A landscape with many valleys, sampled at points; each row gives a point and its height.
From any point a ball rolls to the lowest of the 6 points nearest to it. It stops when none of these is lower. Distance is the straight distance between rows; heights are no part of it.
K630 h=451: [136 128 177 134 117 149 124 179 120 186 108 163  89 159 140 116 121 124
 120 137 153 151 135 110  82 175 143 135 112 138  99 163  72 123 165 110
  99 137 163 103 166 134 114 138 104 130  80 125 108  86 154 150 122 127
 201 153]
K791 h=434: [115 148 172 112 156 131 123 195 159 186  89 179  92 140 139 114 126 133
 146 161 163 121 145 121  89 189 157 139  72  59  84 104  74 130 139 145
  90 126 137 106 135 108 123 118 121 157  99 146 137  57 136 146 144 149
 184 150]
K166 h=430: [122 195 117 116 134 103 148 137 155 146 110 103 116 116 162 171 140 116
 125 114 100 126  97 137 121  89 135 111 107 132 115 125 142  94 147  69
 171 131 139 146 112  87 122 111  93 171  90 153 126 136 134 171 158 125
 116 132]
K76 h=549: [126  60 160 175 112 153 156  57 150  84  93 124 107 199  70 117  79 191
  73 124 140  78 167 100 147 201 103 132 137 118 115 123  71 145 192 198
  73 117 105  81 130 153 120 171 192 102 115  73 116 160 145  93  99 106
 171  90]
K848 h=624: [202 114 165 123  54 165 138 154 126 107 103 128 161 122  85  67 194  72
 172  31 152 147 137 117 169 115  87 102 168 164 136 214 152 190 145 147
  94 157  87 139 199 128 168 147 108 106 139 155 154 165 149 133 123 163
 173 114]
K712 h=495: [195  88  98 135 123 217 140 105 145  91 165 149 157 119  72  66 127 143
 149 110 124 111 164  56 160 128  55 124 189 162 194 213 104 131 191 158
 115 195  82 132 139 121 114 162 132 118 170 126 136 105 167  99 114 118
 108 118]
K810 h=594: [117 189 118 132 116 115 141 146 150 156 130 100 135 117 142 136 150  96
 132 130 108 142 131 132 118  97 109 138 129 127 152 156 152 128 119 108
 135 117 142 126 139 135 166 145 127 130 105 140 134 136 141 119 127 128
 109 151]
K607 h=588: [142  98 167 151  91 169 134 126 137 145 127 156 117 168  99 121 120 137
 117 152 134 124 143  87 119 193 108 141 148 146 109 157  96 121 183 145
  74 141 148  86 168 136 125 151 124 104 111 111 118 142 150 115 101 109
 158 125]
K715 h=425: [111 163 125 106 162  80 140 133 139 131 151 119 125 100 159 172  93 125
 117 111 105 123 101 114 120 101 137 128 130 159 123  93 156  71 161  95
 223 134 161 160  95  92  88  91  81 155 111 129 124 140 136 181 168 111
 121 108]
K850 h=229: [ 98 121 149 138 156 112 104 147 130 183 112 132 102 166 157 127 100 135
 118 173 120 120 147 143 108 156 157 120 115  94  73  99  80 128 138 120
 102 111 152  93 124 136 119 133 151 132 105 119 115  78 141 114 127 108
 167 153]
K290 h=525: [129  93 186 158 128 148 103 188  70 156 141 186  93 214 139 132  95 158
 102 175 138 110 127  93  83 151 128 120 139 155  98 161  57 113 152  88
 127 158 132 144 165 163  63 119 144 103 127  92  72  88 145 155  94 108
 176 102]
K330 h=399: [ 93  59 109 158 118 139 100  74 127 126 137 121 115 180  81 130  40 178
 110 118  97 113 147 117 112 166 155 127 148 138 146  87  98 139 163 160
 123 116 128 126 111 161 109 166 156 104 166  67 129 111 109  82 102 103
 120 114]
K735 h=331: [ 88  79  87 145 137 143 110  54 138 111 132  94 125 156  71 135  76 169
 106 123  80 116 138 124 140 146 132 118 144 121 163  68 113 151 130 172
 125 125 123 104  93 144 118 136 164 113 172  68 125 118 104  77  95 121
 109 122]
K155 h=454: [ 91 177 126  91 180  83 131 173 156 165 128 125 129 114 161 101 139 116
 142 184 170 123 135 156 137 143 161 139  70  60 107  97 129 131  46 128
 110  87  96  86 101 130 153 110 161 166 130 165 125  87 107 128 154 128
 104 150]
K84 h=614: [172 150 167 105  87 150 141 167 147 154  96 140 124 126 143  95 180  87
 159  77 170 169 147 128  92 127 132 154 112 149 127 182 131 129 145 163
 104 158 124 123 187 125 159 111  97 128  86 161 129 116 158 168 130 157
 158 139]
K53 h=121: [137 126 119 136 165 111 117 131 104 145 145 136  93 126 155 164  85 149
 100 139  88 128 110 108 111 127 167 111 114 143  89  73 122 106 136 111
 184 131 147 152  80 119 100 105 122 151 138 109 105 142 113 144 137 129
 124 130]
K635 h=490: [ 92 165  81  85 179  56 143 151 134 107 153 133 152 111 127 106 145  78
 156 183 206 117 121 203 170 138 151 137  86  77 116  86 156 130  15 130
 125  83 115  99 129 152 153 110 157 132 155 155 108 104  96 129 160  99
 100 128]
K727 h=494: [102 148 105 124 146  64 138  96 133 130 131 121 168  67  97 114 161  90
 143 158 145 113 139 176 161 125 129 117 134  97 161 103 175 154  23 147
 113  95 130 116 152 138 165 133 172 111 155 163 150 163 127  97 147 100
 111 134]
K158 h=164: [105  83 132 145 131 137 125  83 150 144 110 117 119 173  66 119  98 143
 105 149 112 103 149 129 136 168 118 126 159 123 123  92 108 151 147 179
  86 112 132  86 145 138 140 153 142 104 117  98 129 165 133  83 104  95
 136 130]
K373 h=671: [139 107 115 148 104 172 119  95 141 131 156 141 143 143  74 117 111 132
 134 125 107 115 143  68 127 163  91 133 179 142 165 169 114 131 159 160
 111 141 134  99 153 144 119 160 119 107 132 102 122 150 136  82 104 118
 114 118]
K972 h=429: [ 77 136  72 116 165  86 126  70 129  79 122  97 156  90  81 113 133 109
 124 166 110 118 125 187 167 111 118 109 141  96 171  86 153 154  47 151
 120  96 154 109 126 131 149 132 191 108 163 127 142 150 113  89 136 112
  70 123]
K551 h=371: [104 106 111 104 181  82 109 125 128 122 143 137 108 134 169 137  65 146
 109 141  84 123  92 157 121 143 180  92 109 112  46  37 131 111 119 142
 206 112 140 123  45 107  93 103 151 152 171 130 117 119 114 175 127 109
 144 138]
K708 h=607: [ 92 200 107  82 103 115 148 180 184 130  86  79 135 127 176 154 177  91
 176  61 185 126 113 168 127  59 119 142  82 113 143 143 142 125 117  68
 142 151  89 157 122  84 134 125  61 166  81 180 142  86 135 197 172 148
 110 123]
K543 h=347: [ 88  97  67 102 195  76  99 100 124  94 147  91 132 160 146 139  81 154
 117 161  88 135 112 205 141 142 154  97 129  96  90  39 156 118  93 167
 128 120 141 103  61 140 118 106 188 145 162 105 122 112 107 116 113 108
  97 152]
K108 h=821: [159 189 160  82  87 161 131 157 138 138  68 110 120 130 161  96 210  60
 193  47 222 151 144 129  80  70 163 169  90 172 147 185 138 128 160 139
 110 179 105 139 172 106 111 117  98 135  81 183 122  78 150 182 139 150
 155 107]
K497 h=487: [ 75 200 110  92 185  79 152 172 149 100 138 104 103 116 185 109 121 116
 119 167 158 115  96 155 157 141 165 129  76  50  86  98 109 102  39  88
 149  79  81  82  63  94 127 109 159 165 136 174 119  75  83 162 157 143
 105 144]
K2 h=526: [178 108 154 126  87 204 144 129 130 132 140 136 152 129 101  92 162  89
 156  97 125 128 135  87 137 141  58 127 172 173 139 208 119 117 176 141
  96 157 125  96 193 137 136 163 115 107 125 152 128 151 155 125  97 137
 144 130]
K909 h=38: [116 116  99 117 155  97 132  70 134  87 150 100 137  67 106 142 100 145
 102 125  90 133 114 126 142 116 127 125 138 153 138  72 181 110 132 159
 188  97 151 149  48 108 137 126 120 137 159  80 149 161  97 136 117 121
 102 120]
K581 h=248: [177 157 157 109  89 193 140 154 103 135  94 131 146 132 160  86 206  70
 173  57 184 154 138 120 112 101 123 156 131 194 144 218 133 104 174 120
 103 141 119 106 208 133 112 134 118 100 109 168 111 103 145 161 104 148
 162 136]
K197 h=795: [174 129 132 139  84 168 142 107 155 144 138 135 149 105  82 109 157  82
 164  93 109 135 134 104 140 142  81 129 189 153 168 195 140 151 139 147
 126 143 131 120 176 143 159 153 118  96 120 135 130 157 146 118 114 134
 133 129]
K545 h=557: [148 129 124 131 102  71 119 127 112  73 102 185 168  82  83 104 167 118
 159 164 197 125 149 197 164 138 155 116  92 102 122  80 170 187  47 144
  71 109 119 138 161 153 144 118 139 110 146 159 153 178 101  85 178 138
 128 144]
K436 h=522: [154  78 119 174 113 190 125 120 100 106 170 152 143 132 115 129 105 159
 126 126  97 127 123  57 145 130 105 132 179 172 185 188 129 118 168 113
 137 149 132 150 114 140  91 151 114 125 164 115 124 123 132 110 107 136
 104 117]
K28 h=478: [140 145 100 126 124 136 136  90 136  93 149 108 140  94 114 133 133 149
 130 120  94 127 121  91 154  92 101 150 157 159 155 124 167 113 153 121
 179 136 145 159  94 111 139 136  84 121 126  87 149 167  93 129 139 128
 102 118]
K271 h=601: [149  55 127 165 124 169 107 105  73 115 168 147 130 122 114 147  80 182
  85  99 101 129 106  76 118 133 128 145 167 174 143 136 128 111 155 121
 160 130 132 162 103 139  92 143 115 117 164 100 123 141 102 121 113 150
 109 119]
K910 h=427: [102 131 126 140 161 111 104 124 131 171 128 123 101 176 152 135  94 131
 108 170 104 126 127 145 117 138 151 109 107 111  85  79 101 123 124 136
 132 116 146 102  95 140 131 131 153 145 123 105 123  96 117  94 129 106
 124 161]
K869 h=747: [131 121 156 123 135 100 122 153 144 168 108 160 117 125 127 121 156 143
 126 157 170 139 146 144 106 177 129 141  86 103  91 102 111 149 142 164
  51 123 128 111 160 118 167 131 122 123  97 130 145 122 136 123 130 135
 165 152]
K756 h=681: [148 148 173 108 122 139 119 197 165 150  66 168  95 135 145  95 181 145
 164 168 179 136 149 124  99 176 153 137  59  82  81 125  87 149 130 162
  66 177 111 116 118 104 128  85 110 178  78 146 145  94 151 144 144 190
 157 123]
K570 h=477: [101 180 131 124 159  96 145 147 134 140 120 112  79 122 191 139 113 122
 106 166  95 128  90 147 118 135 151 100  89  91  82  96 108  97 106  94
 162 101 122 110  65 102 134 110 146 161 127 163 117  94 125 147 161 142
 126 151]
K859 h=435: [151  51 157 169 115 212 116 156  84  98 150 171 148 164 134  95 114 159
 120 144 100 106 144  73 108 150 100 136 164 173 172 204 102 100 190 113
 100 167 112 140 165 148  74 150 147 124 173 140 121 100 161 116  80 133
 123 126]
K889 h=268: [ 97  76 100 127 156 113 103  75 105 113 140 106 119 142 113 142  79 165
  88 123  94 140 108 165 124 126 154 130 122 127 112  48 133 134 139 151
 155 106 149 130  61 136 114 123 156 133 168  78 131 137  88 109 114 123
 106 136]
K499 h=523: [136 151 135  99 145  67 145 147 136 145 114 161 140  91 125 117 168 113
 158 180 199 130 139 166 136 152 147 139  74  84 123  86 154 152  62 159
  90 118 110 114 149 132 176 106 136 131 125 170 137 141 127 109 154 130
 140 147]
K77 h=423: [100 107 130 117 154 102 124  96 101 122 169 122 162  52 119 158  81 154
 102  85 114 127 101  96 119 105 125 165 155 172 144 113 174  70 147 116
 223 103 162 187  71 114  89 134  80 100 160  93 148 131 104 153 145  84
 116  91]
K111 h=469: [128 184  92 125 108 108 140 112 167 128 123  97 159  98 104 133 178  99
 154 101  92 119 133 131 180  71  98 111 176 124 168 161 156 148 105 113
 153 141 143 152 128 129 181 149 108 112 112 135 170 170 135 121 135 111
  94 124]
K303 h=512: [165 152 137 112  79 124 150 122 151 133 104 124 182  86  96 100 186  71
 164  64 141 128 146 139 167 100 107 127 168 118 156 182 158 185 103 136
 115 133 118 155 187 113 178 145 101 110 107 177 185 165 145 119 149 126
 163 125]
K767 h=502: [120 159 101 129 152 105 116 117 128 124 133 106 114 137 136 152 117 124
 119 168  84 139 109 144 132 109 131  99 119 118 120  82 146 115 114 125
 143  99 143 119  85 128 142 122 139 159 130 118 126 159 106 111 122 112
  83 141]
K627 h=479: [ 80 147  92 108 185  84 115 131 132 154 145 112 115 148 153 118 112 124
 136 183 126 137 127 184 134 149 149 112 105  82  91  81 148 118  86 139
 131  99 120  67  94 132 140 134 177 143 145 138 119  92 103 106 117 100
 114 164]
K304 h=504: [155 120 136 122  90  95 134 126 137 113 107 145 171  61  80 120 168 110
 161 104 150 135 149 158 158 124 117 116 135  88 147 135 166 190  64 137
 100 109 112 146 170 127 185 139 132 125 129 172 177 200 132  86 168 145
 156 129]
K787 h=350: [ 69  53  61 140 133 149 114  45 141  89 122  71 132 144  46 133  62 188
  88  79 105 116 135 144 151 151 143 114 140 108 174  60 111 150 120 170
 119 111 120 116  89 140 114 125 189  94 185  50 139  92  93  97  93 125
 102 113]
K995 h=172: [155 102 152 144 136 132 113 141  57 156 169 175  97 141 153 166  64 166
  98 133 110 125  81  94 104 125 164 125 124 159  91 106 111 111 134 106
 190 136 132 185 115 125  68  99 111 134 158 105  94 127 118 160 132 145
 144 114]
K264 h=166: [170 109 155 122  72 176 127 158 126 139 113 146 123 139 119  93 169 103
 147  96 153 154 134 100 102 163  94 141 128 171 115 201 122 111 184 140
  83 144 134 102 202 138 137 150 105 108  98 152 109 143 145 150 101 158
 167 149]
K224 h=559: [140 139 100 121 156  43 151 111 122  56 113 171 192  75  82  98 140  82
 153 158 229 134 144 204 171 137 162 108  99 101 130  81 188 163  20 149
  98  95 119 102 152 160 141 131 159 109 169 169 114 156  91 100 174 109
 110 131]
K239 h=675: [118 139 118 136 115 137 123 100 152 145 139 112 122 128  87 135 133 104
 141 139  97 123 141 110 122 150 114 119 158 129 155 131 137 138 120 164
 122 121 142 113 162 135 158 142 134 107 124 120 143 160 138  99 106 118
 121 133]
K984 h=404: [169 134 146 104 130 183 120 148  75 111 138 128 129 150 201 168 139 138
 115 119 130 141 103 106 100  73 133 124 145 180 130 186 115  83 174  70
 163 173 120 177 162 112  64  97 101 135 141 149  91 137 139 149 118 156
 135 111]
K389 h=312: [106 159 105 104 167  73 141 102 130 114 144 102 113  97 143 159  99 125
 107 141  82 120 111 144 130 109 144 124 114 129 114  71 157  98 126 132
 189 103 148 132  56 101 127  95 106 168 129 116 129 160 126 162 137 102
 108 125]
K216 h=464: [145 135 143  99 146 140 140 135  97 132 141 143 130 105 168 186 116 142
 112 108 115 130  96 113 106  80 142 128 142 171 119 141 143  64 168  77
 190 151 125 183 133  99  64  93  74 137 135 139  97 126 127 169 154 144
 140  96]
K404 h=540: [110  54 159 156 122 136  95 104 103 137 115 139 113 209 110 131  42 183
 101 140 105 100 151 111 100 166 159 143 147 132 112 100  75 138 173 159
 128 126 135 116 119 172  96 164 166  97 122  76 109 117 116  94 105  65
 148 100]
K916 h=916: [156 129 169 135  75 139 121 181 140 141 104 157  99 149 119 104 190 144
 138 140 159 156 156 146 111 165 130 144  65 106 101 127 104 158 156 158
  27 145 127 120 160 125 176 118  95 138  75 124 158 116 137 132 127 169
 164 140]
K755 h=344: [135 181 132 115 142 109 137 145 133 135 132 112  96 120 178 171 118 120
 116 136  88 133 100 123 112 100 148 119 113 129  95 114 120  98 139  74
 190 139 150 154 102 102 107  96 101 169 107 128 105 143 131 168 150 141
 119 126]
K381 h=638: [146 114 155 161  73 117 112 153 111  73  92 162 163 123  85  85 169 151
 172 162 172 113 169 171 143 145 129 109  93  84 117 109 134 223  74 145
  26 126 103 145 178 173 172  95 134 107 107 156 154 155 111  65 146 137
 130 107]
K999 h=428: [ 93 188  84 112 115  59 154 140 167 107 120  77 162 101 138 175 187  86
 149 132 123 108 133 167 170  64  87 109 138 109 156 138 165 146  77  86
 158 128 140 154 112 107 187 125  99 127 115 140 178 183 122 144 163  97
 106 122]
K577 h=720: [166 132 105 147 115 176 132 110 108  95 153 102 158 113 122 132 130 150
 136 101  83 123 121  94 143 108 115 145 181 161 168 168 148 102 166 109
 159 145 126 156 107 125 119 137 100 110 148 102 128 151 108 118 116 138
  95 108]
K214 h=445: [104 102 177 156 127 136 111 136 115 166 132 158  95 194 133 128  89 148
  96 164 135 123 153 112  91 172 136 131 140 137  92 129  69 122 172 138
 105 123 157 117 149 152  98 164 127 117  97  99 117 114 149 126 129  97
 176 142]
K844 h=510: [ 93 161  80 107 194  72 138 112 117 106 149  98 127 128 130 139 150 100
 123 187 127 141 116 179 161 105 120 107 110  95 110  71 158 122  50 120
 134  96 124 104  76 136 164 113 170 157 142 132 120 149 112 114 140 115
  75 147]
K413 h=466: [ 99 189  94  99 150  59 165 164 160 121 125 101 138  99 171 154 164  95
 127 156 152 124 112 162 147  88 119 131  84  90 129 118 154 108  65  73
 148 100 110 128  89 111 179 108 118 160 112 154 131 138 124 157 166 127
 104 123]
K748 h=485: [100 144 113 101 189  78 139 139 128 111 133 126  78 138 188 148  89 129
 102 167  95 118  89 155 143 130 180  84  87  78  46  65 113 119  83 111
 164 109 115  89  44  96 108  90 163 153 157 153 123  94 117 162 146 133
 135 137]
K343 h=482: [135  53 167 187 107 169  97 139  68 124 171 178 128 183 128 126  78 181
 112 152 115 105 133  69  97 154 123 137 155 165 144 158  84 117 190 114
 105 159 131 150 143 162  62 143 140 114 151  93 102 111 125 124  97 115
 131 111]
K447 h=383: [144 147 149 108 113 197 128 174  98 147 109 133  99 155 182 137 158 100
 143 107 155 162 132 117  88 110 137 136 116 162 129 201  98  98 155  71
 128 152 142 124 182 136  86 132 123 128  95 155  80  73 162 141 119 155
 150 138]
K617 h=311: [100 168  79 134 141  80 121  78 142  92 138  78 135  82 107 135 144 111
 127 136  82 122 114 144 175  87 104 115 151 124 156  93 176 140  97 122
 162 110 156 150  77  97 156 131 113 128 131  98 157 190 112 135 139 106
  92 121]
K525 h=591: [177  64 146 142 142 174 125 128  62 103 156 156 153 107 158 161 105 180
  85 102 111 126 105  81 133 102 123 153 166 175 146 170 163  71 151 110
 176 140 134 192 124 116  67 137 103 122 174 134 111 139 121 161 106 142
 129  99]
K412 h=354: [ 83 105  77 122 165  98 103  70 142 111 127  96 128 159  95 135 108 141
 116 175 112 129 138 167 139 154 129 111 139  91 129  73 146 135 105 170
 102 116 144  87 119 145 130 124 199 122 149 110 133 140 126  87 101  98
 101 138]
K187 h=707: [182 110 161 137  43 153 129 164 134 110 101 161 140 132  98  94 203  98
 157  71 142 157 145 128 136 127 107 118 116 137 140 157 139 207 146 158
  42 153 115 141 189 146 195 111 101 126 108 135 169 148 146 143 113 171
 159 124]
K62 h=568: [131 131 116 155 117 143 121 116 115 144 147 120 108 145 136 142 103 135
 126 157  90 135 123 112 109 132 125 121 134 143 116 119 118 122 140 131
 145 118 161 130 116 147 122 129 122 145 125  97 120 142 115 105 110 122
  96 149]
K434 h=665: [ 96 143 125 130 154  90 119 114 139 171 124 127 128 122 117 129 150 106
 130 156 141 127 148 155 125 150 125 138 115 103 125  97 144 142  83 146
  97  95 134  92 136 141 167 138 160 128 116 144 139 146 139  97 123 116
 116 156]
K406 h=422: [155 171 132 122 125 156 129 147 110 142 134 120 115 143 175 165 121 118
 131 115 102 130 102 124 116  93 143 132 142 161 111 173 140  97 156  74
 162 165 132 155 140 124  87 105  90 141 102 130  95 120 130 143 131 149
 116 138]
K391 h=440: [ 97 187 114 111 167  78 146 135 154 132 125  88 104  98 180 159 127 115
 107 156  94 121  93 154 127 104 135 114  99 112 100  91 148  94 107  93
 167 116 127 120  67  93 154 111 120 170 111 141 110 146 122 153 145 122
 101 127]
K547 h=439: [112 116 133 112 161 114 129 135  85 139 175 134 156  85 155 172  88 142
  95  98 108 122  98  97 121  87 125 158 148 165 152 118 150  69 148  99
 216 119 153 201 108 112  65 103  83 119 146 123 125 124 121 177 149 103
 130  90]
K378 h=470: [100 187 129 125 139 111 141 163 158 172 124 114 102 121 176 138 135 110
 113 138 127 137 121 137 118 121 144 124  87  91 118 130 124 111 103  79
 146 117 122 127 105 120 143 124 121 169 100 150 121 105 134 140 154 144
 111 156]
K571 h=332: [ 74  70  50 117 179 107 101  56 123  64 129  82 146 138  78 134  79 181
 101 128  99 141 119 212 158 139 150 109 134 103 141  39 154 144  97 180
 124 118 141 116  56 135 115  97 199 110 182  75 130 105 100 121  97 114
  89 135]
K27 h=467: [133 120  88 156 116 161 121  76 131 121 155  99 122 110  83 117 103 143
 124 114  78 122 126  93 136 135 113 127 158 145 180 124 139 143 147 142
 153 118 136 131 101 149 140 146 118 114 135  75 134 142 110  89 104 134
  95 127]
K102 h=219: [101  86 118 136 145 103 125  55 143 126  96 107 136 138  60 125 123 142
 121 149 126  96 146 172 147 155 112 121 161  90 107  64 122 154  92 188
  61  99 128  76 165 126 135 146 188  83 136 102 130 150 131  80 124 120
 123 123]
K918 h=326: [138 141 139 142 136 147 109 151 102 167 139 150  81 172 165 148 104 129
 101 155 102 141  99 117  79 130 163 111 121 133  99 124  86 119 140  85
 165 135 147 134 124 135  97 106 117 139 100 113  93 107 143 128 128 145
 135 148]
K185 h=438: [152 199 148 104 113 162 142 165 145 150  95  96 110 126 164 154 175  94
 157  82 160 157 122 145  98  80 144 144  94 149 137 191 127 110 159  80
 131 149 126 154 166 120 134 126 101 142  85 161 118  77 155 165 138 144
 116 142]
K883 h=497: [ 77 194 105  91 130  65 160 178 187 118 124  70 128  98 176 158 157 110
 136 120 159 116 111 169 149  88  98 124  82 108 121 106 138  99  81  54
 157 121  90 136  83  72 153 124  64 178  91 176 122 124 124 191 166 140
 106 129]
K990 h=455: [102 181 102 117  91  77 141 148 176 122 112 108 190  82 139 137 181  86
 170  96 155 127 146 166 157  62 110 124 137 103 176 153 173 156  78  95
 146 122 119 175 148 129 194 125 101 118 110 173 189 163 145 147 164 104
 129 127]
K364 h=433: [183  86 142 139 105 201 129 139 106  96 140 141 146 155 160  97 155 125
 151 113 110 134 148  71 123 118  84 133 179 186 166 229 116  99 198 113
 118 167 131 122 179 141  92 133 145 118 148 162 115 119 162 123  82 145
 126 118]
K861 h=567: [161 135 124 138 107 190 143 130 118 116 148 121 160 138 155 115 154 111
 154 104 101 129 120  91 125  93 106 133 170 168 156 217 144 103 176 111
 130 154 128 141 164 147 114 149 115 112 124 134 119 126 132 114 105 139
 109 123]
K450 h=377: [ 91 157 146 126 165 110 120 172 152 190 101 154 103 127 175 112 114 135
 130 160 142 131 133 124 107 164 156 126  85  67  81 104  87 127 105 111
 122 101 124 100 103 114 122 111 152 153 115 151 127  52 126 130 142 133
 161 158]
K326 h=484: [123  93 143 159 112 145 102 126  92 159 137 160  96 198 146 150  73 158
 109 157  89 117 128 102  89 149 156 130 136 138 114 115  81 134 153 119
 129 130 151 130 124 165  92 146 131 121 130  85 107 107 121 110 114  98
 134 128]
K234 h=659: [124  65  97 172 112 184 139  75 148 116 161 118 128 134  48 104  70 172
 102 108 125 119 150  50 144 148  87 134 173 140 188 142  95 150 168 161
 129 130  94 124 122 136 107 165 128 112 173  83 128 122 125  83 119 128
 105  97]
K474 h=232: [138 181 151 107 114 107 146 172 161 160 108 128 140  92 161 126 192  98
 155  94 167 153 141 151 109  98 123 156 107 103 155 160 154 143 106 127
 118 138 120 137 158 123 175 111 101 144  96 168 143 126 146 141 143 143
 131 131]
K599 h=554: [165 143 160 113  62 132 132 158 142 135 103 153 160  93 116 113 198  90
 159  85 153 156 141 151 126 110 132 135 115 114 143 151 167 193 121 159
  77 150 104 142 183 123 186 108  90 117 112 169 171 169 137 138 135 153
 149 126]
K353 h=394: [143  83 143 153 133 114  87 144  69 154 141 166  74 180 161 157  56 178
 101 145 104 105  92 109 101 130 172 111 111 129  57  86  57 144 126 105
 170 150 133 152 110 151  79 102 151 121 152  82  98 104 113 149 116 121
 145 120]
K113 h=304: [109  77 125 123 148 115 120  77  89 125 174 127 120  79 121 142  58 153
  89 101 110 145  98 111 125 116 141 135 131 172 128  81 161 104 144 147
 221  88 164 168  75 127  92 143 120 114 159  87 121 146  99 146 124 104
 124 118]
K991 h=524: [126  94 138 150 118 107 127 107 120 116  82 136 142 110  67 123 161 142
 136 136 154 117 146 164 149 176 104 126 120  91 112  86 121 180  98 163
  42 108 115 103 184 135 183 147 148 111 117 134 163 177 117  93 140 135
 157 131]
K982 h=475: [164 142 145 122  86 172 141 140 146 146 124 122 138 126 143 108 174  83
 163  81 143 142 137 103 126 130 102 143 152 179 153 216 127 113 158 124
 114 142 125 118 192 129 134 143 120 106 101 151 115 119 153 129 116 137
 132 146]
K132 h=613: [134  56 155 178 113 192 140  77 144  95 146 152 132 169  52 107  66 186
  96 128 149  88 171  57 131 169  80 135 157 158 169 162  68 145 189 170
  96 163  95 106 117 143  85 161 149 109 155  85 112 124 165 101 111  95
 133  81]
K476 h=743: [184 154 178  93  61 153 138 151 120 121  96 130 160 113 149  74 210  57
 184  36 198 150 144 135 117  76 129 137 125 165 139 194 154 165 149 157
  94 158 101 140 188 127 160 105  98 105  99 164 159 125 139 155 121 172
 167 113]
K115 h=491: [111 193 143  92 142  96 140 204 176 137 117 134 101 105 182 117 145 104
 152 158 165 125 136 125 120 131 171 162  63  46 128 131 108 107  78 112
 141 113  80 121  84  95 138 104 133 176 100 177 133  62 133 151 159 174
 116 121]
K538 h=450: [138  88 158 173 103 148 133 100 130 104  89 126 118 159  59 122 138 159
 104 130 146 116 156 123 154 183  94 136 131  95 100 138  99 176 152 168
  24 102 119  93 161 141 173 169 151 100 105 100 132 162 137  95 108 128
 176 117]
K165 h=556: [128 159 140 130 119 122 125 153 147 199 114 140 105 139 148 115 149 107
 138 136 138 152 138 130 100 142 138 147 104 123 117 136 112 124 129 126
 103 125 139 106 154 119 143 144 117 135  88 139 129 104 142 124 128 130
 145 169]
K168 h=536: [128  70 107 149 131 171 146  49 118 118 179 110 138  52  68 132  91 183
  80  74 127 127  93  68 172 118 102 134 176 168 168 132 150 105 131 128
 187 103 130 152  76 105 112 164 104 106 169  79 130 124  99 118 132 132
 121 118]
K119 h=421: [182  82 151 143 135 214 110 159  57  95 139 153 134 163 193 135 139 134
 117 133 109 128 127 100 113  91 111 130 155 182 152 211 117  85 170  85
 138 177 118 167 163 128  63 107 139 123 161 149  96 125 158 152  80 171
 127 110]

For each start below, name the point where the ball stops.
K545 -> K158
K712 -> K264
K436 -> K264
K861 -> K264

Call two points neighbours if one is among the 6 nearest of the other. Go from one point of each pair to the other, from neighbour to neighbour, staying as low as possible. Name the highest point that can't be avoided.
K264 / K158 -> K406
K474 / K850 -> K185
K158 / K909 -> K735
K53 / K909 -> K113
